Each row is a point on a landscape with many valleys, with its height.
A ball rolls from a point to whichever of its 2 nearest points has the largest drop for the distance, and stops where none of them is lower. Distance is the straight distance between rows; heights are no part of it.
z179: [  8 -66   7 -20  -8 -32  -3  44  22  25 -10  48 -29 -18 -27   5  -3  -2
   5  36]  h=258
z712: [-16  12  -6 -26  -1  14 -17   7  21  -7 -33  89   5 -38 -55 -10 -26  32
 -34 -11]  h=438
z42: [-27  -2 -16 -73 -11 -31  16  25  15   2 -44  39  18 -44   5  -1  18   2
 -27 -29]  h=329
z878: [  3  -2  53  22 -34   9  -8   0 -29  11 -49  29 -11  27 -17  -6  28  38
  27  31]  h=199
z935: [-33  25  13   0  20 -40 -15 -22 -28 -13  25 -16  23 -48  10  10  -9  22
 -29 -12]  h=318
z955: [-51   0 -46   3  24 -36  47 -20 -23  -4 -13 -36 -20  -3   8   6  28 -20
  10   7]  h=618
z182: [ -3 -21 -28 -69 -44 -45  18   8 -12 -10   8 -13  24  -8  21  40 -22   4
  22 -31]  h=202
z310: [ 29   2 -23  -3 -23  62 -24  -5  -9  12   3 -21  27 -11 -31 -51   4  -3
 -24  44]  h=257
z111: [ 14   2 -31 -12 -27 -21  39  -8   9 -12 -39 -19  -4 -68  -6 -18  27 -18
  17  23]  h=536
z122: [ -9  -8  17   3  46  40   0 -34 -43  26 -14 -23 -11  66   7  -1 -24  -7
  37   6]  h=70
z646: [ 14  -2  -6 -30 -12 -42  14   4  23   3 -47   4   6 -99  -9 -13  36  29
   8  28]  h=532
z839: [ 31  -5 -35  36   8  15   8   7  19 -25  28  -1   6 -24 -46  17   1 -33
   0  10]  h=266
z714: [ 17  10 -15  20 -21  29   2  -4  -7  18   5  -9   7  21 -22   1  -3 -10
 -46  49]  h=251
z872: [-31 -17  19 -16 -23 -22  16 -12  14  36 -13   2 -49  46  46   7  -1  15
  36 -18]  h=433
z171: [ 19 -13 -16 -33  29 -31   6  51  -3   4  13 -22  20 -69 -16  24  13  -2
  -9  -9]  h=407
z4: [ 27 -17  -7 -25  14 -12  28  19  30 -34 -15  55  28  -3 -45   0  19  -7
   9 -16]  h=80
z117: [ 33  12 -15  -3  17  19  32 -28   1  38 -36 -17  -3 104   0  42 -26  10
   3 -33]  h=330
z874: [-21 -22 -15 -41 -10 -58   8  42 -11  33 -12 -18   8 -10  42  42  29 -27
   9 -37]  h=440
z217: [ -7 -15  11  57  17  85 -52  -8 -45  14 -23  16 -43   9 -11   1   1 -28
  37  -1]  h=77
z501: [ 34  10 -18   9 -13 -45  23  28   0   3  -5   3  34  -4 -33  10   3   2
  -2  70]  h=380
z907: [ 23  19  33  10  -1  -8 -28 -20  17   8  48  23  29 -36  32  13  13   0
  22  16]  h=159
z522: [ 22  -5  -4  -4  -7  82 -13   7 -36  52 -47  12 -21   1 -48  31 -24 -22
 -11  50]  h=390
z686: [ 57  27 -29 -18  17 -24  24  24  57 -13   9  26  40 -38 -24 -17 -23 -16
  10  13]  h=349
z506: [ 31 -46  14  35  -8  52 -27 -18 -15 -58  -2   0 -44 -13  -6 -20  20  -6
   6  11]  h=365
z709: [ 40  44  22  -1 -16  -8  17  55  -5   3   9 -43  34 -67  11  21   4  10
 -28  11]  h=333
z819: [ 22 -48  37 -65  13  38 -23  22  -8  -4  -7  43   7  23   8  13   1 -22
  16 -26]  h=381
z125: [-29  13 -21  17  -7  35   8   5 -28 -41  26   6 -37  39  -8 -19 -34  -9
  30  16]  h=334
z766: [  0  -9 -76  49   4  21 -30  -4 -17  17  28  -5 -39  -5  16 -21  12 -29
  11  37]  h=42
z86: [ 37   0 -64  19  -8  28 -29  16  29  -8  30  13  17 -62  -2 -43  28 -10
   2 -10]  h=149
z617: [-49 -23  21  -7  28  31  -4  -9 -46  -2 -32  15 -22  49 -35  34   1  -4
  -9 -37]  h=345
z479: [-46   9  20  49  35   4 -20  -2 -18 -22  33  -6  19  20  -8 -49  -9  17
   0  12]  h=346
z83: [-25  -1 -75  59  -8  27 -47 -21 -31  24   1  -5 -27  26  -7 -12   3 -14
  -7  -4]  h=116
z431: [ 27  -3 -64  29 -15  31  -8   8   6  -5  50   2  -6 -16   1 -42  37 -46
  10  25]  h=104
z996: [ 51  40 -11 -23 -23  37  22   6  24  13   6  41   6  20 -25  30 -10 -24
   1  11]  h=112
z115: [ -3  17  20 -13   1   0 -11  -9 -19 -37   0 -25  26 -47  28 -53  37   8
 -11  38]  h=152
z332: [-57  21  -1 -14  21 -25  28   1 -17  16  -4 -19 -37  -3  35   2   6 -17
 -14 -10]  h=620
z59: [-33  -5  11 -16 -36  40   4  12 -31  29 -16  24 -45 -19  -6   7 -41  -2
  20  15]  h=377
z532: [ -7 -23  29  -6  24 -26 -10  14  15  23  68  10 -12 -20  40  27   4 -26
  10 -13]  h=302
z293: [ -7  16  20  49 -33  58   4 -14 -23  -6  -3   0 -17  38 -11  -2  -1 -14
  16 -14]  h=252
z687: [-13 -20  31 -51  16   1 -22  28  14  17  16  37  45 -45 -30 -29  13  20
 -26 -45]  h=66
z672: [-14  -2 -10  28  64 -17   4 -27 -18 -20  15 -11  19  70 -25 -19  28 -19
  20   9]  h=148
z521: [ -2 -16 -18 -28 -17 -22  42  76  37  -2 -28   6  -9 -66   2 -33   2  -6
  13   7]  h=204
z240: [  9 -65  23 -51  22 -64 -37  -3  24 -34  18 -11   8 -33   3   2 -31  23
  -6  -4]  h=244
z885: [ -4 -12  24 -59  29  27   4 -28 -34   3 -27  19 -36  24   9   9 -15 -25
  17  21]  h=65
z743: [ 11  35 -12  35  22 -41  -7 -14  31 -16 -16  16 -27 -28  56  -2   5  15
  -4  27]  h=399
z664: [-37 -18  -5  30  41  23 -22 -48 -31  -7 -36  15 -49  20 -12   3   1  14
  22 -14]  h=226
z376: [-16 -26  -4  51  17  33 -61 -22 -45 -25   2 -24  -6  35   0 -56  10   4
   0  11]  h=370
z300: [ -8  27  36  28   6   2   9 -18 -10  27 -28 -20   4  17   0 -28  62   4
 -39  34]  h=397
z292: [-11 -31 -23 -32  -4  42  -8 -28 -18  -4  -1  11  -6 -26  -7 -45   5   2
  17  51]  h=87
z762: [ 46  -4  -8   1  11  12 -18 -43  35 -36  23 -20 -17  -5  41 -14   4 -15
 -21  13]  h=603
z333: [ 25   2  -3  13 -41  19   6 -13  27 -50 -16  24 -44 -36   1 -20 -10  26
  14  49]  h=551
z281: [ -4  25 -63  25   7 -35  32 -50  -8 -23 -25 -50 -26  16  16  21  13 -14
  -8 -16]  h=615
z865: [  2  12 -18 -18 -14 -17   3  20  37  13 -30  27   1 -54 -59  -1 -15  24
 -43  -9]  h=423
z906: [ 46 -16 -21 -63 -19  -3  21 -14  32 -22 -33  52   7  -2 -50  20  -5  15
  -2  -1]  h=118
z748: [ 30  17 -62  76  -1 -15 -57  21  -9  -5  35   2   0 -44   8   6  15 -26
   2   0]  h=309
z145: [ 19 -21   3 -33 -41  -1  17 -13  14   2  13 -20  -4 -33  -2  47  -8   7
 -31 -28]  h=617
z34: [ 13 -15 -19 -10 -10  19  44  40  23 -13  32  -2  10 -29 -50   1 -18 -21
 -23 -17]  h=305
z194: [-10   1 -15  56  12  26  21 -37  -4   8 -63 -24  -8  48 -21   8  -9  60
   5 -12]  h=259
z481: [ 32  -9  10  36  -8  26 -21 -48  10 -69  30 -31 -16  21  51 -30 -13   4
 -11  -5]  h=614
z362: [-27  26  24  47 -45 -25  23   6   8 -30  14  -1  -6 -56  14  33  10  -3
 -24 -39]  h=482
z629: [ -3  27 -34  45  -7  20  38 -43 -10  40  32 -42  20  58 -21  11  -6   2
  40  -2]  h=418
z129: [ 10  -3 -40 -26   4  68   1  -7  26  33 -12 -11  -3 -24 -21 -75  -1   2
 -31  15]  h=263
z599: [ 25 -41  36  30   0  56  -8 -21   0 -38   9  15 -28 -43 -17  14 -18 -13
  -1 -17]  h=287
z571: [-13  28 -12   3 -38  36 -17  -9 -33 -29  22   4  14  12 -11 -37  -8   1
  18  27]  h=321
z258: [ 15  33 -15 -44 -43  12  20 -18  11  36  18  53  15  12   0  52 -17  -1
 -18  -7]  h=126
z737: [-22 -10 -22 -48 -22  23  33   1 -22   0   0  -8 -23   9 -23  23 -20 -19
 -15 -10]  h=320
z666: [ 13 -25 -14  17  22  -4  -5 -19  -3   9  41  -6   1  -3 -44  22 -12  -8
 -10  10]  h=216
z484: [-38  34 -26  74  -7 -51   3 -27   4  21 -20 -32   2  13 -20  10 -26  33
  -7  -7]  h=200
z978: [-24  32 -23  72  -2  25  18 -30   5  52 -15 -23   6  24  -3 -13   0  60
  15 -24]  h=275
z525: [ 34  38 -35  -1  18 -18 -16  22  35  -8   9  52  21 -34 -59   3   1  -7
  -8  23]  h=362
z931: [ -4   7  47  16 -36  71  18  11 -32   1 -27 -17  14  16  -5 -14   7  -6
   0  10]  h=264
z811: [  2  10  40  29  -4 -16   1 -16   1  38  28   7  23   7  18   0  44  11
  34  15]  h=178
z842: [-32 -22  32  42  -3  19  -6 -19 -39  23 -27 -10 -20  17 -18 -18  46  14
  36  16]  h=206
z314: [ -6   1 -10 -44   0 -32  22  22 -15  67  11 -46  14 -42   4  22   2 -11
 -13  22]  h=411
z954: [-56  32 -25  36 -27  30 -20 -22 -31  -3  11 -28   4  19   9 -23  -5  14
  -2   1]  h=313
z319: [-21 -22  28 -21  -1 -23   5   6  27  38   3 -17  -9  73  56 -10 -21  43
  15 -24]  h=429
z989: [  1 -19  18   1   4  -6   9   3  28  36  57   5 -15  24  20  44 -36 -16
   7  -9]  h=288
z336: [ 12  42 -28  60  34 -37 -10 -16  31 -36   5 -12 -16  10  64 -29  13  -3
   5  -1]  h=422
z773: [ -4  12   7 -30 -24  29   8 -52  10  -3   7 -19   7 -10  11  19   8 -10
 -32 -28]  h=613
z236: [-32  14   0  34  16  28 -52 -16 -49 -53  51 -12  17  57  12 -54   4   7
  14   1]  h=357
z746: [-47   0  46  26  -3 -10   6 -21  -7  28  34  -4 -10  -2   2  17  -7  17
  29 -52]  h=404
z770: [ -3   3  17 -36 -14  16  54  25  21 -17 -16   5   1 -35 -27 -52   3  18
 -18  -6]  h=179
z388: [  8 -41   4 -44 -39 -33  14  85  25  11 -23   1 -13 -40  50 -22  14   3
  15  25]  h=213
z601: [ 21 -15  22 -22  24 -48  28  33  -4  -3  18 -32  30 -32  21  23  40 -38
  -4  -7]  h=402
z68: [  9   3  -1  19 -32  43   3  23  13   1  29 -20   7 -71 -12 -68   6   4
 -45   3]  h=343
z944: [ -9 -35  -2 -63 -32  30 -13  47   2   4 -18  48  -2  82  10  15   2 -21
  11 -24]  h=393
z579: [ 18  16   1  43  42 -16  20 -31  48  28  -1 -36  -1  61  11  10 -30  43
 -17 -25]  h=359
z239: [-38   5  15 -14   4 -33  32 -32 -10  -8 -12  16   8  41  16 -16  16  27
   4 -10]  h=446
z169: [ 13 -22 -20  -6 -15 -17  22 -23   1 -32 -26 -14 -33 -36  -5 -13   9  13
  13  54]  h=540
z449: [  9  24  26 -47 -19 -15  43  52  24 -31 -11  -5  35 -25  11 -30   3   4
 -32  -1]  h=169
z676: [-11  24  33 -23  22  22   6 -21  -9  36 -82  -1 -11  58  42  37 -51  23
   9 -19]  h=316
z90: [ -4 -20 -22   8   6   6 -36 -28 -20 -32  17  10 -17 -30  14 -63  -4 -10
  23  48]  h=113
z33: [ 27   0  31  54  -2  46 -16  14 -30 -31 -43   3 -25  48   2  -3 -44 -17
  27  13]  h=265
z823: [-11   4   9 -35  27  16  18 -63 -12  13 -26  -3 -21  59  37   7  -1   1
  14   4]  h=55
z384: [-25   5 -19  -1  29 -10  39 -10  -6   2  13  53 -28   9  -8   6  22 -17
  34  24]  h=385
z482: [ 22 -34  11 -24   3 -26 -25 -10  15 -39   9  16   6 -39 -21  -8 -39  34
  -7  26]  h=271
z688: [-31 -49   0 -42 -29 -44   3  27 -13  -4  30 -26  20  45  21  25  28 -18
   7 -59]  h=448
z82: [-19 -10  39  31  70  30 -11   1   4   3  33  11 -12  38 -10   7 -20 -24
 -21 -11]  h=342
z135: [ 31 -43  24 -16 -23 -47  23  36  19   0 -17   8 -25 -13  33  -8  26  13
  10  36]  h=221
z992: [-42  -4  -3  22  18 -43  15  15  -1  -8  38  16  -7 -22 -16  11   7 -12
  40  19]  h=371
z929: [-26  23  32  33  -3  18  -2  34 -18  -5  33  -4  27 -35 -24 -14  60 -15
 -31 -15]  h=361
z214: [ 11  25 -15 -22   1  41 -12  -8  44 -18  12 -14  25 -47 -30 -52 -44   1
 -75 -24]  h=289
z808: [ 54  19 -59  47 -27  12 -12 -42   8 -32  -5   3 -30   1  32 -20   6  -2
 -22  18]  h=589
z151: [-10  -4 -17  -6 -11  -4  23 -14 -19  52  43 -45  12 -27  -8  13  17 -33
  12  17]  h=413
z119: [ 35 -13  -1  -4  -6  48  27   6  15  25  35  10   9  10 -16  25  12 -36
  13  28]  h=96
z278: [-23 -12  -9 -30 -23 -44   0 -17   4  37 -22 -25 -16  21  32  40  27   6
  18 -45]  h=437
z486: [ 23  38 -42   2  21 -32 -11  24   2   6  -1   0  31 -44 -15  16   7  -4
 -14  47]  h=374
z352: [-21 -10 -14 -46  -6  50  30  17  12  11  12  22 -11 -35 -38   8  -5 -28
 -22 -20]  h=315
z946: [  4  32   2 -40  19 -25  30  25  -5 -53   0 -22  38 -12  26 -51  17  -2
 -22  24]  h=161
z592: [ 28   8  14 -14   0  25  -5  -8  53  18  52  17   8 -52   6  -2 -28 -10
  11  16]  h=134
z544: [-11 -12  -7  30  32  -9  -8 -42 -10 -19 -23  -2 -17   4  -9   6  35  -1
   3  -3]  h=260
z165: [-35 -17  41  23  39 -37  -1  22  14  43  38 -12   0  38   0   4   5  16
  -9 -17]  h=317
z602: [-34 -35  53  11  -4   8 -46  50  -2  29 -25  22 -26  76  25  20 -51   9
  42 -39]  h=403
z455: [ -4  43   0 -33 -29 -34   7  13  30  27  23  49  18  13  37  56   2   3
  -3 -20]  h=139
z456: [-32   1  42   0  36 -54 -22  20  22  47  44 -11   3   1  56  14   4   5
   4 -42]  h=312
z14: [-20 -31 -17 -68   0 -17  14   7  -6  12  -4   8  -6  -6  -3   8  13  -5
 -26 -18]  h=324
z71: [ 29  23   4   5   6 -17   0  26  13 -22 -21   1   8 -95  13  -6  52   2
  -3  -2]  h=525
z405: [ -8  -8 -10 -25  -4  31   9 -37 -37   5 -41   4 -32  -2 -15  -3  15  -6
  36  29]  h=75
z69: [-21  18  25  43  25 -25 -28 -24 -10 -29  22 -34  18 -14  13 -34  20   7
 -23 -13]  h=335
z876: [-23   5 -14 -70 -29 -68  -9  27 -18   4  24 -25  46 -13  20  22 -40  19
 -12  -6]  h=210
z908: [-14   3 -12 -41  11 -12 -30 -13 -10 -17  12 -22  30 -62 -20   2 -12  15
 -46  -5]  h=308
z445: [-14 -50  -6 -43 -10 -48 -30  39 -13  -9   5 -44  36  -2  32  32  32 -20
  -3 -36]  h=444
z375: [-25 -26  18  -7  -5 -74   6  -6   2  19   5 -58   3  52  38 -10 -16  36
   4 -18]  h=427
z968: [  8  10  38   4  10 -28  -3 -17   7  44 -24  -1  -5  43  36 -10  30  12
 -28  25]  h=396
z298: [ 22  14 -44  -5  10  52 -14  10  51  -1   8 -16  36 -26 -36 -65   3 -11
 -35 -11]  h=272
z465: [ 30 -13   6 -16  11  36 -13   1   6   1  65  17   9  -5 -14 -14  -4 -12
  19  44]  h=114
z434: [ -3  22 -14   5   4  12 -11 -16 -16  -3 -37  -7  16 -19 -10 -18  53  -2
 -61  20]  h=400
z128: [ 20  36 -32 -15 -26  -6  32  45 -13 -14   1 -34  55 -51 -14 -17  23  -6
  27   6]  h=328
z652: [  7   5  27 -33 -14  37 -14 -15 -21  68 -44  26 -14  21 -18  21   4 -13
 -10  37]  h=392
z760: [ 19  -1 -13 -58  14  28  -8 -27  27  -8  21 -25  41 -44 -43  -7 -21   0
 -44 -31]  h=300
z378: [-38  29 -37  82  -9  21 -19 -41  -6   7  -2 -19 -12  28   8 -31   9  34
   7 -40]  h=294
z247: [  8   5  -5  -3  11 -78  30  15 -27   6 -44 -18  11  32  -5  32  39   7
  30  -2]  h=388
z789: [  5 -58  26 -34 -39 -18  27  36  13   7 -13   5 -58  -3  27 -12 -21  11
  -4  27]  h=232
z747: [ 20   1 -51  21   7  24  -9 -36  -3 -44 -38  12 -41  18  22 -23  21 -16
 -35  21]  h=601
z650: [ 15  12   9  18  31 -76  20  24 -30 -28 -16 -30  -3 -15  13  23  38 -15
  33  -2]  h=395
z700: [  1   8  55  15  18  30  -9  16 -13  41 -75   2  -1  46  49  16 -87  -4
  10  -7]  h=310
z472: [-23   0  20 -21 -19   2 -13   4  -3   4 -13  54   4  -6 -29   4  -7  23
 -35  21]  h=450
z814: [ 19  22 -51  40   1 -26 -36   1   9 -24   0 -11 -23 -57  24   9  -2  -6
 -14  32]  h=363
z148: [-22  -7  -9  65  18  52 -48 -23 -42 -13 -31   4 -44  45  -8 -17 -20  10
  51   7]  h=156
z689: [-21  42  24  28  21   4  -4  24  16   1  60   1  19 -19  14   7  24 -20
 -34 -33]  h=368
z892: [  4 -46 -13 -70 -20  15 -11  31  40   1 -13  44  -5  26  17  14  -2 -18
  -5 -31]  h=389
z132: [ 38 -37  16 -22 -37  26  16 -14  18   4 -11  -2 -13 -49 -29  19  16  15
   5 -29]  h=621
z189: [ 14  -2  26 -21  -4  33  14  31  48   9  12  -3  41 -17 -65 -52  13   1
  -2 -28]  h=18
z607: [ 19  12  14  57  15  31 -14 -43  14 -34  12 -22 -13  26  34 -10 -24  16
  24 -41]  h=630
z871: [ -7   1 -60   2  27  -2  -7 -40 -17 -25  -8 -37 -32  17  12  -4  10 -36
 -37  13]  h=608
z938: [  8  -3  18 -58   3 -19  21  36  38   6 -17  48  51  16 -47 -18  21   2
  -3 -44]  h=45
z493: [-14 -42   3 -37  10  36  12  -7 -40 -32 -24  16 -30  27 -39  24 -34  -6
 -35  -7]  h=332
z657: [ 10 -18  20 -23  13  11  17 -15 -11  27 -40 -18 -12 103  33  29 -60  29
  13 -28]  h=323
z302: [-16 -27  -9  69  10 -11  -2 -10 -19  -4  -9 -33 -12   9 -21 -18  28  22
  27  -4]  h=224
z940: [ -7 -13  47  -8  -3  39  -4  14   1  -8 -36  42 -42 -19  14   3   2  -4
  -7  -1]  h=364
z847: [ 34 -44 -40 -62 -10 -43   6 -11  34 -30   3  32   8  -5 -31  35 -35   5
   4 -17]  h=147
z778: [  1 -17 -14  -2   5  67 -21   5 -30  26 -38  24 -36 -22 -22  -7 -38 -13
  20  47]  h=384
z277: [ -3  17 -11  22  -8 -50  25  -3   9 -11  28 -43  10  31  30  24 -42  -7
  30 -10]  h=245
z759: [-19  -9   8 -27  -8 -38  12   3 -13 -28   1   6  25  27  17  15  28  -4
  14 -30]  h=451
z988: [ -7   1 -25  49  43 -54   8  -3   8  -3  30 -47  10  28  -2  -3 -19   0
  37  -3]  h=211
z105: [-15   3  20   4   7 -23   5 -28 -14 -33  15  -9  -8 -13  31 -47  13  12
  23  48]  h=140
z8: [-27  -3  14 -27  -9  -2  16  12  11  27   3  63 -13   6  15  -4  12  -8
  41  41]  h=391
z225: [ -9  52 -32 -53   9 -28  35  25  23  -2 -29  40  22 -48 -13 -11   9  -7
   4  -6]  h=336
z10: [-14  27  12  14 -13 -28   8   3 -10  10  -7   9  12  -4 -45  21  13   0
 -29   1]  h=455
z974: [  2 -24  -6 -58 -33  -3  37  30  29 -38 -15  -1 -28 -33  -1 -30  -7  -3
  -3  -4]  h=191
z385: [ 16 -14  -9 -10 -13 -10   0   8   3  19  26 -16   0  10 -33  35 -32  -8
 -45  46]  h=243
z175: [ 14  -1  45  22 -31  12  -4 -14   1   1   4  14  17  -1 -25  -6  34  16
  15  26]  h=189
z725: [-41  22 -27  33  15 -23  30   1  -1 -27  32   4 -25  16  -1  -1 -34  -6
  20  28]  h=352
z199: [ 44  62   1 -32 -19  -3  23  57 -10  11  -7 -35  62 -54 -11   5  -1  30
  18  -4]  h=331
z898: [-31 -25  41 -23   2  16  -6  28 -25  20 -37  47 -28  24  -6  22  17  -8
 -11 -40]  h=353
z639: [ 15  47 -12  13  -3 -11 -10  -8   3  -6  -5   6  35 -65   4   8  66 -18
 -12 -25]  h=518
z250: [ 51  -4 -10   1  -5 -12 -24  -4  14 -46  34 -14  24 -38 -11 -32 -20  16
  -7  48]  h=295
z561: [-15 -25  20 -33   2 -82 -33   8  -8  -4  32 -33  22 -11  22  19 -11  19
   2   0]  h=220
z655: [  6 -34  37 -57 -40  28 -31 -16 -14 -29 -37   2 -27  30  38  27 -50  13
   5 -21]  h=656
z168: [ 35  14  17 -18   9 -65  11  44  -7  13 -15  -4   7 -20  48   9  30 -19
  25  11]  h=401
z126: [-35   5  63  22  10   2  -4   4 -12  -2 -49  54 -11  61  -2   0 -15  48
  21 -31]  h=424
z16: [ 10  13 -24  54  44 -15 -32  -7   4   2  21  13  10 -31   1  12  35 -38
  -7   6]  h=246
z692: [ 17 -32  13 -14   0 -41   9   1  25  -1  42 -33  -1  33  46  50 -22  -5
   8 -20]  h=269
z206: [-34  30 -26  69  19   9 -11 -10   9 -26  51 -10   4   8  32 -18  18 -19
   8 -29]  h=414
z208: [ -9  36 -41  23   1  10  14 -20 -16  40  33 -37  19  25   1  13  20 -26
  -2  21]  h=416
z674: [-36  17  32   1  -8   8  15   1 -24  17 -45  29 -45  16  23   3 -20   5
  -4  12]  h=373
z621: [ 57  -1 -60  -2  -8 -12 -15  17  17 -44  31 -18  49 -50 -11 -52   3  -2
  33  43]  h=311
z994: [ 28  43 -17 -22 -15   9  20  12  40   5  -4  22  39 -46  -4   2   3   4
  -4  -2]  h=340
z389: [-29 -15  58 -18  22   2 -29   8   0   4 -32  47 -33  64  34  18 -22  26
  15 -45]  h=412
z698: [ 38   6 -11 -41 -40 -46 -11  45  39  -4   6  48  39  -6  26  46   5  -1
  11 -14]  h=160
z498: [ 26  25  22  36  11   6  18 -55   1  30  -5 -32  -7  55  14  35  -4  25
  -5  -9]  h=344
z178: [-43  24 -59  82  -4 -15 -39 -16  -8  20   2 -22  -6  14 -32   0 -11  19
 -16   8]  h=167
z94: [ 31  19  -6 -10   8 -53  15  11 -28  -6 -36 -12  31   5 -16  24  42   0
 -11  40]  h=383
z170: [  2  10 -28 -39 -24 -48   3  -8  -4 -34   8  23  12  -4 -13  53 -39 -13
   7 -13]  h=180
z441: [ 24  29  28  28 -53  95 -29   0 -49  -3 -22  -4  25  35   8 -22  -3   3
   7  26]  h=267
z633: [ -6  20 -13  52  -8 -38  20 -44  13  -2 -36 -34 -23  37   2   0  -2  52
  22 -17]  h=231
z849: [  6 -15 -32  14  62  12 -23 -41 -17   7   9 -14   1  61 -16   6  -9 -11
  33  12]  h=110
z769: [ 18  18  -6  38 -20  66 -14 -11 -44 -13 -18  16 -10  36 -14  16 -32 -15
  49  15]  h=223
z216: [  6 -63  31 -30  -9 -11  -7  40   6  10 -11  40 -28  30   2   6 -35  11
  -2  49]  h=242
z353: [ -7   4  32 -39 -14  -8  -5  -1  -5  62 -20  37 -29  41  21   8  11  24
 -32  40]  h=394
z446: [-35 -33  20 -20 -23   9 -31  52   2  16 -24  25 -20 107  34  28 -22  -7
  24 -11]  h=398
z805: [-35 -13   6  11  -8 -67   4 -33  -7  29   2 -39   2   0  18  18 -12  43
  27  -7]  h=421
z534: [ 33  -3   3 -16 -38 -64  -6  60  25 -22  30  12  23  -8   9  49 -39 -11
  10 -14]  h=187
z485: [-50   6  17  34  69  -3   9  -6  10  25  34  -2  30  50 -11   0  -8  16
 -18 -19]  h=325
z113: [ 15 -17  38 -23 -46  13  14 -37 -12 -16  -3 -22 -22  45  28  29 -42   2
  21 -11]  h=652
z517: [-31  33 -26 -11  68 -20   3 -19   0   9  12 -11 -15 -25  24  12  11 -36
 -22  -2]  h=622
z971: [ 57 -11 -35  37 -53  21  -6 -22  15 -36  -7  -7 -19 -34  -2   6 -12   8
 -10  21]  h=571
z6: [ -3 -15  38 -17  59  34   7  29  -6   3  17  51 -10  61   1  18 -26 -40
  -6 -14]  h=360
z658: [-18 -10  42  14   0  -9  10 -24 -21 -41 -33  29 -19  56   7   2  -8  17
  11 -16]  h=436
z439: [-37  22  26  57   2  -2   8  -8   6 -14  58  -5   9  16  -8   8   2   8
  -5 -46]  h=387
z685: [ -8  10 -12  13  15 -12 -22   6  24   2 -32  13   6 -51 -19   1  32  13
 -59  -3]  h=408
z653: [-14 -14   3  33  27 -34   3  -4 -15 -18  24  -6  27  47 -36   9   1  15
  27  16]  h=172
z661: [  9 -18  35  15   0  12   8 -60  -9 -19  15 -35 -14  52  21  11 -28   8
  30 -43]  h=645
z663: [  1 -14  20 -26  14  48  -8   9  24   9   8  39  21 -36 -49 -52   2   9
 -22  -4]  h=40
z853: [ 10  14  35  58   5  34 -19   9 -31  29 -67  19 -14  47   4  20 -69 -10
  17  22]  h=297
z799: [ 23  17 -40  32  24  22 -23  36  28   6  38   7  16 -63  -4  -7  41 -33
 -34   3]  h=190
z408: [ 20   7  35 -12  11  25  -1 -36 -19  58 -20 -21  -6  77  14  35 -10  -3
 -23 -30]  h=337
z428: [  9 -14  49 -33  36  27  -5  15  -2 -17  13  37   1  13 -34   9  -7 -18
   0 -32]  h=372
z952: [ 24 -15 -10 -58  39 -36  15  60   3  53   9 -41  28 -62  -3   3 -20 -16
  -6  17]  h=410
z490: [ 35  14  10  -7  -3  55 -13 -42   4  -7  10 -13 -21  12  16   0 -22 -13
 -26   8]  h=609
z66: [-17  26 -18  23 -15   5  -4 -14   9 -36  13  18   7 -64   9  22  17  -9
 -13 -50]  h=504
z529: [-30   3 -10  24  -5  54  -6  12  -4   1  25  -1  -7 -34 -13 -32  32 -11
 -59  -9]  h=354
z495: [-22  39  -9  53  19   5 -14 -20   2 -33   1  11 -15  38  38 -35  26   2
 -15 -17]  h=432
z463: [ 47  34 -47   6  -2  -2   2  31   9 -20  -4 -25  46 -59 -28 -70  15  -1
  37   6]  h=322
z488: [ 38   9  18 -60   3 -18  25  23  45  17 -19  -6  54 -23 -57 -48   2   5
   3 -38]  h=32
z417: [ -4 -29  40  18   6  36 -21 -28 -37 -34 -17 -20 -20   6   0 -23  -2   6
   6   9]  h=386
z813: [ 15 -11  -1  40  -1  66 -41 -30 -16   8  27  10 -31 -28 -10  15 -11 -21
  29  -7]  h=171
z942: [ 11  13  10  11 -27   1   8  32   7  13  39 -40  22 -41  -9 -19  15   1
 -38  24]  h=338
z776: [-56 -38  30   1 -10 -54   1   5  -3  30  19 -45 -11  -9  20  11   9  13
  19 -52]  h=415
z785: [ -8  21   2  13 -39 -22  10  40   8 -16  14   5  34 -32 -21  39   3   4
 -17 -25]  h=463

Two balls start at each pair of points below. Name the first point that both come to, or write -.
z689 / z66: -
z71 / z650: z737
z168 / z332: z737

Where does a ball stop that starts at each point below?
z281: z666
z216: z823
z485: z823
z179: z823
z208: z666
z968: z666
